Each row is a point on a tangle of strands that fork, close into loops and nearly touch. The rows are in no order.
Points whose rows are less than 83.6 apart are linked; no others are. Some points are linked to none.
Z342: 17 -11 16 18 -19 -11 0 -1 18 39 2 -29 18 -13 -6 -38 62 17 -20 31 -15 -14 8
Z247: 1 1 6 -31 29 -4 25 1 -10 46 -30 11 13 -36 9 28 8 0 15 10 14 22 21
Z130: -7 9 1 -10 -16 -18 -16 -8 11 5 51 -16 11 32 16 24 -30 -5 -9 -19 -19 8 5
Z392: -5 10 -2 7 36 -11 -33 9 -14 13 1 33 -19 -15 -21 12 -7 -5 4 -5 -1 28 5
Z395: -38 19 18 -1 20 -25 18 -9 -4 45 -1 -15 7 19 -11 -29 -20 5 19 11 -5 17 2
Z891: 25 7 0 -5 32 27 37 5 -20 3 -13 8 -7 9 3 1 5 36 -13 31 14 7 16
Z19: -12 20 -18 -19 -32 -17 -7 5 6 -30 2 -16 -14 -24 38 19 -32 14 -25 -19 27 5 -10
Z379: 16 -4 8 -4 -14 23 12 6 16 54 22 -32 0 -14 -36 -16 45 4 -37 12 -16 -23 14
Z977: 9 -14 8 11 -14 -7 -19 -17 5 17 -1 -32 -4 -3 -16 -53 47 4 -1 -3 -36 -11 11
Z15: 4 -10 -3 -41 4 -35 -8 -24 12 28 7 -7 -8 38 -20 -8 1 -34 10 19 -2 29 11
Z435: 1 -1 -13 8 -31 5 11 2 5 -57 -10 -6 23 30 14 21 -21 -33 -15 -4 12 -30 11
Z4: 26 2 -10 -18 49 20 33 -3 -15 41 -25 22 -2 -3 -5 22 8 6 5 22 13 12 24
Z141: 1 -3 -7 -25 12 11 4 -4 -43 26 -9 -6 -9 -10 2 -7 -14 9 22 -18 -20 19 13
Z856: -13 -8 -14 27 12 -2 -37 19 -12 -31 21 15 -21 -16 2 22 12 7 8 -27 -19 -25 -38
Z201: 1 21 -41 29 4 -19 -36 6 9 -3 -7 45 18 2 4 15 -28 -29 -23 -2 -6 9 25
Z574: 5 -22 7 -10 11 -12 -9 -14 -22 -6 -5 -8 -32 22 -36 28 16 4 1 25 0 -5 39
Z719: 9 -20 -12 8 -22 10 5 32 -23 -40 -7 17 -21 -6 18 -39 3 -7 12 -26 -7 -2 -47
Z441: 3 -22 18 14 -12 9 -9 -8 -4 4 -8 -47 -22 -5 18 -68 33 4 13 3 -19 -8 -11
Z957: 19 34 8 22 -13 27 8 23 26 -7 30 -8 16 -5 19 0 -6 22 -35 9 4 -2 -22
Z181: -20 -12 35 -2 -29 12 18 30 7 19 33 -35 29 5 35 14 35 -3 -1 39 3 8 11
Z163: -2 -9 -34 15 -8 14 -18 -7 -15 -4 7 -3 5 -4 -8 29 -36 -14 4 -38 -12 -27 2
Z700: -10 3 8 -20 30 53 39 1 -8 -6 -11 -2 -33 -8 13 16 -2 -13 19 -7 14 -4 32
Z254: -11 -27 30 -8 0 -17 -7 0 -8 -4 -7 -9 -27 0 -7 -22 14 -32 16 -29 -5 22 -22
Z871: 2 -23 -22 -10 5 13 0 -2 -32 7 0 -20 10 -16 -1 -9 4 25 30 -19 -26 0 -30
Z809: 13 0 16 18 -10 -6 44 11 30 3 -31 15 22 8 28 -11 15 2 -11 50 37 12 -9
Z304: 15 -34 -13 3 -23 2 -1 9 1 -25 -9 -25 -26 -9 14 -44 26 0 18 -22 -8 -26 -41
Z647: -10 -22 8 -25 23 -27 -17 -1 -11 -33 -28 -19 -10 -34 7 19 16 26 15 16 1 -16 -56
Z364: -25 -17 31 2 9 -28 5 4 14 13 -7 -17 -13 -27 37 10 4 34 -10 25 28 -13 -35
Z990: -5 17 -2 -23 8 -27 -13 3 9 -17 -37 18 3 -30 18 27 -15 13 -11 24 30 17 25
Z782: 3 32 22 1 -5 34 10 28 20 -31 5 23 -16 -14 2 -15 -17 -24 -15 -10 33 2 -27
Z780: 43 14 -33 -5 -9 5 -17 9 12 -32 16 31 0 5 -28 27 -26 2 -23 1 22 2 -28
Z361: 7 12 -7 10 -1 -50 -29 -18 21 18 -20 2 12 18 33 -31 -9 -18 -20 36 -17 28 10
Z65: -11 -11 0 17 31 -3 -42 -4 -18 0 24 31 -36 -17 -5 25 2 -13 21 -42 12 0 -17
Z183: 14 28 9 -16 20 21 35 19 7 -17 4 19 -12 -3 5 21 36 35 -21 22 19 2 23
Z545: 8 -1 -12 -23 -16 26 1 5 -8 -42 -9 18 -17 8 -8 13 -13 -27 -1 -21 68 -21 -2
Z255: -8 41 15 3 4 21 4 34 35 -36 23 13 -9 -15 -8 12 -19 19 -36 17 31 -1 -6
Z178: 3 -15 18 18 -35 8 4 -8 9 -31 -7 -24 11 25 19 -1 -6 -21 -13 31 -15 -21 3
Z238: -32 -13 31 9 13 -26 21 -8 48 -4 -7 2 -8 -28 22 26 8 41 -3 -10 29 -5 -39
Z194: 20 12 -9 -3 -17 35 3 -4 17 -55 7 25 8 29 -6 4 -8 -26 -2 -26 39 -22 10
Z561: 15 -3 -1 31 6 30 6 5 4 -37 1 1 12 22 13 -14 -4 -10 -12 17 -32 -13 3
Z490: 28 -12 -1 -32 -5 -42 -13 -14 12 13 -31 2 -9 20 21 -15 -9 -26 -5 40 0 30 1
Z224: 6 45 -15 27 -23 -11 -12 -10 -10 26 31 -9 38 35 -12 -31 -12 18 -26 -11 -32 12 2
Z432: 14 7 -28 23 -32 6 -22 18 10 -32 3 6 17 12 11 23 -49 -25 -19 -11 -10 -28 -8
Z939: 31 18 -15 6 3 30 9 1 -5 19 19 8 53 5 -18 22 13 -3 8 11 -20 16 30
Z164: -21 17 -20 17 2 -15 -11 -2 -36 21 20 -6 16 16 -79 -14 -5 9 3 3 -12 -8 -6
Z678: -8 2 -20 39 -11 -10 11 -9 3 11 0 26 6 -1 -13 -15 -7 31 -12 -28 -26 -2 25
Z459: 11 -12 7 -18 3 44 32 -11 -23 -27 -12 5 -20 6 19 9 13 17 33 -30 15 -2 -1
Z305: 24 -9 -23 15 -1 32 -8 2 -10 -12 8 1 46 2 1 14 4 12 -7 9 -46 -10 -4
Z655: -23 -5 -15 13 -24 -40 -11 -9 0 1 25 -8 14 41 -5 9 -23 -24 4 -24 -35 9 4
Z96: 26 -15 -3 -22 -3 19 2 -3 -4 30 -1 -18 -24 -27 -43 -3 40 7 -12 18 -10 -18 6
Z270: 12 -15 0 -26 11 18 30 -2 10 8 12 7 5 -4 3 25 1 19 20 13 25 1 -37
Z947: -18 21 -18 42 -30 -27 -2 -21 -4 25 6 -6 49 18 -5 -20 7 34 -17 -14 -21 -3 19
Z384: 5 -15 2 -16 7 -30 -8 -10 4 7 30 -3 -16 51 -22 24 6 -19 2 42 -2 21 28
Z453: -17 11 16 -29 10 40 21 4 -7 -13 -16 -18 10 -22 28 22 23 -16 15 15 18 -17 31
Z73: -3 18 6 -16 41 -4 -21 9 2 12 -32 30 -29 -39 1 15 3 -2 -19 16 21 5 20
Z59: 14 4 3 -19 9 23 -1 4 -1 -24 -5 15 -33 -5 -5 -9 -23 -29 7 -21 47 9 -24
Z954: 9 -12 -4 -14 -26 4 3 6 -40 -20 0 -6 3 11 28 -32 -12 -24 12 -4 -2 25 -29
Z411: -10 -33 -1 6 -28 -24 -18 6 -20 -8 -16 -3 -22 -16 5 1 8 11 -11 -18 1 -5 19
Z981: 13 41 4 -14 24 28 7 21 29 -10 24 18 -30 -4 6 25 -11 4 -20 35 20 13 20
Z761: -9 -18 29 10 6 0 23 -18 11 33 -11 -11 6 25 -9 -52 -12 -4 17 16 -8 -6 -14
Z500: -14 -36 5 -8 -11 -21 0 0 -24 -8 -10 -6 7 18 -6 -30 3 -28 47 11 -5 17 -9
Z843: -16 -1 -22 -18 -6 -28 19 0 1 -22 5 0 -32 -11 35 23 -23 31 -16 -45 22 -10 0
Z306: -16 -20 15 1 22 -8 -15 4 0 -17 -4 -24 -1 -24 26 7 -1 54 -3 23 8 -31 -55
Z30: -5 21 22 2 32 -14 -11 -20 -11 19 -11 11 -3 18 -33 -39 5 -40 24 -13 -34 13 2
Z775: -12 5 2 -1 -3 8 -11 -10 10 -10 27 -20 -14 -3 -1 31 -19 3 -1 -17 -21 -26 5
Z241: 8 -9 -28 21 -6 11 -3 -4 8 22 -11 19 12 -27 -34 -30 21 16 17 -29 -20 -6 4
Z829: -14 18 2 6 25 -7 11 0 -27 42 -8 8 -3 -2 -19 -29 -35 29 5 -7 -14 20 0
Z368: -14 -15 -7 1 9 -6 -18 -16 -34 13 18 -8 -15 24 -43 1 6 14 9 12 -32 -5 19
Z604: -35 22 15 -12 16 -14 1 -16 -25 22 9 -18 2 23 -39 -21 -23 -26 37 -21 -15 14 15
Z67: 24 -2 -25 9 2 41 -8 -22 -14 5 12 5 23 6 -25 30 -3 -2 23 -30 -1 0 26
Z464: 11 -13 28 -3 25 -23 -27 -18 5 11 -14 4 -14 -1 -32 -24 25 -57 5 -7 -21 3 -1
Z759: -13 -6 -3 25 20 3 -43 14 -1 -58 -6 28 -10 -24 -27 27 21 -10 10 -3 16 -35 -23
Z203: -11 3 3 -15 -6 9 3 23 -55 9 -25 3 -7 -12 21 -28 -22 -12 15 -9 13 31 4
Z718: -17 4 -27 21 -24 -38 -21 -6 15 9 0 13 24 15 -14 12 -45 -31 -9 -15 -30 -13 38
Z654: 3 -5 14 -30 1 -3 13 -11 2 45 -6 -18 23 -9 17 34 19 -20 13 13 12 16 10
Z423: -7 30 -13 -26 -12 -23 -13 12 24 -37 -14 12 19 -31 14 21 -13 19 -32 -9 36 -10 -6
Z344: -26 -20 32 27 -35 20 17 12 9 -10 -1 -11 19 4 30 -11 12 -11 0 18 0 8 17
Z340: -8 -11 22 -35 -13 22 35 8 7 12 2 -43 13 -24 30 28 43 -4 5 25 10 -8 9
Z701: 2 -19 1 9 2 33 10 -22 -4 30 -23 7 -10 -39 -43 -9 10 3 20 -37 -8 -13 28
Z901: -7 -10 19 0 19 -19 32 -15 57 -5 -8 23 -24 20 12 16 0 24 0 0 24 -3 -29
Z754: 5 22 -19 20 -17 -44 -19 18 35 10 -7 21 29 10 23 -15 -18 -17 -27 0 -14 16 3
Z793: -11 7 -9 11 12 -16 20 -3 35 -16 -5 33 -23 4 14 19 -16 16 0 -30 15 7 1
Z174: 29 32 2 22 -21 14 -9 4 8 14 47 -19 36 12 10 -11 9 13 -35 7 -4 18 -6
Z143: -11 -16 12 11 4 2 5 -19 -19 26 11 -23 14 15 7 -38 2 32 40 0 -32 -11 -22

A piece is two or more points that can be reached from each other along the links. Count, over all rows, the pieces, the separate loops (a circle has one, a figure eight two, a Y none), the forks (points with three links) and the tips (points with one).
pieces -> 3
loops -> 4
forks -> 8
tips -> 6

How many points has the smallest loop of links through each point below? Write 0 if it is on no loop.
Z871 -> 6
Z305 -> 8
Z891 -> 16
Z464 -> 10
Z423 -> 0

A tip is a point with one link. Name the tips that can be reached along the links from each point below, in the order of the rows.
Z178 -> Z164, Z459, Z701
Z73 -> Z647, Z759
Z141 -> Z96
